A landscape with many valleys, sampled at points; each row gives a point and its height.
From any point a ball takes the steepest step (drop divided by distance) to one of its 2 nearest points. It stops when none of these is lower. Distance is the straight distance between rows; heights are no part of it.
(850) h=3.66: [101  96  97 105 122  98  91 101 100 117  86  94  95  83  94  85 102  95
 106 131 118]
(977) h=3.64: [109  89  82 120 113 115  92 102  97  95  99 118  97 103  97  96  93  93
 117  91 110]
(170) h=7.97: [100 114  88 109 122 101 104  93 105 105 108 106 114  99  85 105 101 108
 106 111 129]
(698) h=6.43: [ 97 115  94  77 123  72 122 117  89  98 131  85 107 118  90  84 105 111
 102 112 123]
(97) h=2.74: [111  85 103 108 110 106 111  88  84 127 108 122  92 107 121 112  92 103
  98 124 110]
(1009) h=5.53: [ 82 124 112  94  81 104  96  97 120  85  90  90 111  96  71 117 110 109
  90  89  86]
(502) h=6.57: [ 99  98 106 105  93 113 106 101  95  86 109 106 106 119  76 118  79 103
  95  65  94]
(630) h=6.69: [100 130  82  93 117  77 101 104  99  91 107  80 116 100  84  95 109 102
 106  72  88]
(928) h=7.58: [ 84  89 110  94  77 111  80 122 114  91  91 104  76  94 100  81  97  88
  91 127 101]
(471) h=4.17: [ 96  91 109  89 107  97  95 111  97 110  85  77  88  89  95  88  96  92
  94 122 105]
(450) h=1.79: [101  71 110 105  92 113  97 102  91 119 104 127  77 102 114 101  84  92
  96 133 109]
(196) h=5.61: [104  69 118 114  69 132  96  98 102  87 100 126  87 115 117 109  89  99
 103  80  83]
(242) h=3.65: [ 95 102  93 120 100 118  87  91 114 117  95 135  94  89 102 115 108 106
 109 130 109]
(915) h=7.14: [ 92 103 105 115  94 103 101  94 113  76  85  90 115  91  86  91 102  89
  82  95 119]
(370) h=7.34: [ 84  97 114  82  73 105  86 123 111  93  85  81  78  97  97  92 101  95
  93 110  83]
(799) h=3.70: [107  70  86 129  85 123  92 101  94 100  98 160  77  97 134  95  86  83
 119 113  99]
(981) h=7.67: [ 93 111  87  76 121  83  94 129  94 115 109  89  84 102  88  81 105 104
 118 129 105]
(948) h=7.69: [ 91 117  89  95 112  97  95 111 107  96 100  94  98  98  82  96 103 104
 102 112 115]
(687) h=3.49: [111  77 101 129  87 124  93  83 104  95  91 134  95  99 125 103 100  93
 104  98 101]
(865) h=3.90: [116  76  92  99 119  98 106 103  82 105 116 104  95 113 117  89  92  89
 100  99 116]
(155) h=5.42: [103 104  93 115  95 116 104  87 100 101 114 130 100 117 107 128  97 112
  99  90 102]
(504) h=4.47: [111 102  82 129 118 113 108  92  98  97 106 119 119 106  84 107  84 104
 115  81 121]
(933) h=3.45: [101  75 106 106  77 118  92 104 105  79 109 122  82 110 123  92  89  86
  85 104 106]
(706) h=2.57: [109  93  86 127 107 108  97  83 104  98 105 134 102  98 125 101 107  94
  98 108 117]
(849) h=4.29: [104  97 109  80  97 104  97 101  94 109 113 103  82 114 107 117  98 109
  90 109  94]
(200) h=8.20: [ 98  99 125  89  83 100 103  87 104  94  92  79 101 101  99 114 105 106
  81  88  83]
(287) h=4.68: [ 92  87 124 104  87 109  97  98 106 100  75  78  98  88  94  93 101  94
  89 113 103]
(135) h=7.13: [ 89 103 107  82  84 101  94 122  98  92  88  69  87 103  85  99  97  96
  96  86  79]
(454) h=2.96: [ 96  90  99 116 105 107  80  98 113 110  87 123  90  80 105  90 107  92
 102 135 111]
(836) h=4.26: [105  96  83 108 116  99 100 111  95  83 110  98 104 110  93  85  94  89
 103  81 116]
(784) h=0.56: [112 102  80 100 129  88  85  98  99 116 106 109  94  95 114  86 120 100
 113 113  99]
(428) h=5.30: [ 99 106 110  81  96  78 113  99  87  91  94  57 108  96 100  97  99  94
  81  75  84]
(839) h=4.82: [110 109  96  92 110  97 109  93  93 107 126 110  99 121 106 120 101 113
  95  93 101]
(205) h=7.17: [ 96 141  93  71 114  59 115  92  96 100 100  63 120  87  99 100 118 119
 101  92  85]
(257) h=6.79: [ 97 103 108 119  97 107 109  87 108  82  91  92 128  97  72 104  90  96
  88  75 110]
(629) h=6.59: [ 81 147  90  70  97  68 103 104 102  93  87  66 104  82  94 105 121 114
 105 105  81]
(31) h=2.78: [106  81  82 119 100 117  88 109  98  96 105 142  80 103 115  92  88  88
 114 111 112]
(265) h=2.21: [106  80 101 105  97 104  75  98 107 104  91 119  78  84 124  83 108  81
  97 123  96]
(814) h=5.85: [ 98 120  99  85 126  78 124 103  93 105 112  73 121 103  74  95  94 113
  99 106 126]
(742) h=2.58: [ 95 107  95  66 112  67 110 120  82 102 106  63  92 100 108  76 108  98
 103 115 102]
(396) h=4.18: [104  87 103 133  90 128  93  78 114  97  83 122 109  94 101 111 104 102
 113  89  99]
(658) h=2.53: [110 107  83  90 130  69 107 108  91 107 109  74 108  98 106  69 120  98
 111  96 102]
(314) h=3.84: [112 100  87  78 112  84  97 110  90  97 116  83  92 109 115  88 110  93
  99  80  86]
(82) h=6.60: [ 96  87  91 143  80 128 121  87  91 105  95 155 104 107 122 117  80 102
 110 113 118]
(611) h=6.89: [101 117 107 116  95 108 114  71 109  96 110 114 136 103  78 130  89 112
  87  76 107]
(269) h=3.99: [103  79 105 107  87 115  97 102 102  73  99 103  97 109 106  91  90  83
  88  79 105]
(853) h=5.17: [103  72 122 119  85 128 110  91  97 102  90 109 100 107  99 113  83 100
  95  97 108]
(832) h=5.80: [ 85 119 114  81  83  73 114  98  88  91  77  48 107  80 101  98 108  99
  83  98  86]
(324) h=5.92: [103  77 106 138  85 132 119  85  91  99  93 132 107 109 108 117  77  99
 107  94 115]
(186) h=6.28: [101 119  99 116 111  97 113  80 106  90 109 100 137  98  73 111  90 103
  90  82 121]
(320) h=4.97: [ 97  81 122 121  70 128  94  88 119  92  87 121 102 106 103 116 105 108
 106  85  85]
(142) h=4.35: [111  77 102  93  99 105 104 107  85  90 114  96  93 117 110  95  85  87
  88  81 105]
(456) h=7.47: [101 121 114  94  97  98 109  77 108 101 107  95 121 103  82 132 100 119
  87  85  95]
(704) h=8.66: [ 83 134 103  85 103  86 106  92 112 103  80  69 117  77  75 108 109 113
  97 121 109]
(281) h=3.22: [101 100 112 118  93 120  89  79 120 110  74  98 114  85  87 115 113 109
 107  95  89]
(211) h=1.62: [114 103  83 110 118  98  90  84 104 102 106 115 102  98 116 101 119 101
 103  93  99]
(327) h=7.88: [104 117 111  79 101  88 105  88  97  99 107  84 105 109  94 121 101 115
  87  76  80]
(860) h=4.71: [102  98  95 101 113  96 102 110  90  95  92  74 105 101  82  89  92  90
 102  81 105]
(556) h=1.48: [100 116  84  74 126  59 121 121  86 109 112  62 108  98 103  61 123 104
 122 109  99]
(280) h=5.74: [ 94  66 119 138  60 130 105  93 108  98  90 152  94 102 132 102  91  94
 105 121 105]
(458) h=2.75: [ 96  65 114 112  73 124  93 109 103  96 101 134  77 104 115  91  79  84
  93 125 112]
(13) h=3.46: [106  94  84 123 102 109 116  92  83 129 116 145  93 112 128 121  88 106
 107 123 111]
(600) h=2.35: [101 101 104 107  96 106  83  86 114 100  78  93 101  85 105 101 122 100
  98  94  85]
(386) h=5.36: [120 110  86 118 130  94 115  85  97 105 118 105 130 104  85 104  92 109
 113  69 112]
(336) h=4.25: [ 98 111  85  73 106  74 105 126  88  83 118  73  97 113 100  79 104  90
  96  80  94]
(923) h=7.71: [ 96 137  99  94 104  89 100  91 106  99  99  81 130  92  66 118  99 113
  99  61  74]
(517) h=6.90: [ 94  95 110  97  83 112  96 115 102  82  94  89  96 112  79 105  84  96
  94  71  86]
(289) h=8.23: [100 144  89  91 112  89  99  90 115 104 113  97 132  97  66 123 104 120
 106  76  94]
(303) h=5.19: [109  97  98  99 128  89 114 104  87 115  97  75 109 101  85  90  92 101
 103 102 118]
(487) h=2.92: [ 99  99  99 102  98  96  82  98 110  89  90 101  91  87 118  86 118  90
  86 110  97]
(10) h=6.34: [ 94  74 102 134  75 122 109  93  95 118  95 159  90  99 129 108  82  93
 102 134 111]
(216) h=7.40: [ 86 121  89  76 106  86  90 126 101  99  97  78  86  96  92  91 108 100
 108 113  92]
(379) h=4.78: [ 89 126  95  75 100  63 115 113  84  83 106  59 109  98  95  90 106  97
  92  80  88]
(954) h=3.43: [ 96 108 100  78  96  82  91 106 101  89  99  82  89  92 120  86 115  93
  83 114  95]
(573) h=7.74: [111 124  97  68 124  66 118  93  89 110 118  72 114 107 102 101 113 122
 104  85  84]
(209) h=7.09: [ 91 132  80  85 115  74 100 122  96 100  98  69 103  96  84  88 114 102
 116  92  91]
(9) h=6.03: [103 103  97 119  93 124 106  92 101  96 108 127 110 116  82 132  83 112
 111  69  96]
(752) h=3.21: [ 90 110 100  63  92  69 105 117  88  94  96  61  84  88 122  81 110  91
  88 121  92]
(331) h=4.53: [103  64 131 107  83 120  98  94 101 109  84 100  90  96 108  98  91  94
  90 116 103]
(602) h=4.28: [ 90  96 116 107  84 118  91  92 118 110  90 119  93  95 101 114 108 109
  95 130 102]
(416) h=3.28: [120  89  85  94 130  84 106 106  84 110 115  87 102 112 109  81 107  95
 111  86 102]
(217) h=6.14: [115 120  84  99 132  79 109  92 100 104 118  89 123 106  89  93 109 110
 111  75 101]
(642) h=3.81: [101  52 132 108  68 128  84 106 106 107  85 116  77 100 114  92  88  90
 106 112  85]
(391) h=2.41: [107  76  93  88  97 109  77 120  94 108 104 114  67 103 115  90  91  84
 108 108  87]
(427) h=4.88: [ 88 109 115  96  82 115  92  97 119  97  98 106  96 105  89 121 108 115
  92 107  95]
(953) h=4.91: [ 94  79 119 118  73 122  85  92 120 107  91 139  85  95 118 105 108 101
 102 129  92]
(33) h=3.10: [112  75  94  81 114  95  86 115  85 127 119 117  70 104 124  88  94  87
 109 123  97]
(409) h=6.09: [ 75 136 101  80  82  89  92 108 115  85  86  76 100  87  87 107 118 108
  93 102  81]
(260) h=3.73: [108  91  97  70 116  89  97 112  86 120 118  95  79 110 108  98  98 104
 104 118  96]
(543) h=8.31: [ 96 129  93 100 117  95 102  84 116 112  92  88 126  84  78 110 111 113
 102 120 122]
(771) h=7.20: [ 97 133  97  90 110  71 112 102  90  96 103  64 129  92  72 100  98 103
 100  60  76]
(1010) h=3.14: [104  61 110  96  74 122  73 117 107  95  94 115  70  99 119  84  90  82
 105 102  81]

Call two points neighbours if one is among the 2 nearest of the other. Go from one point of each pair to the other, from neighbour to neighbour, staying as low as possible. Name the highest point that can't be avoided.
(391) / (186) | (915)
(784) / (450) | (142)
(600) / (265) | (487)
(600) / (556) | (954)
(391) / (450) | (287)

For each start below, name the point where the ball stops.
(428) | (556)
(370) | (391)
(832) | (556)
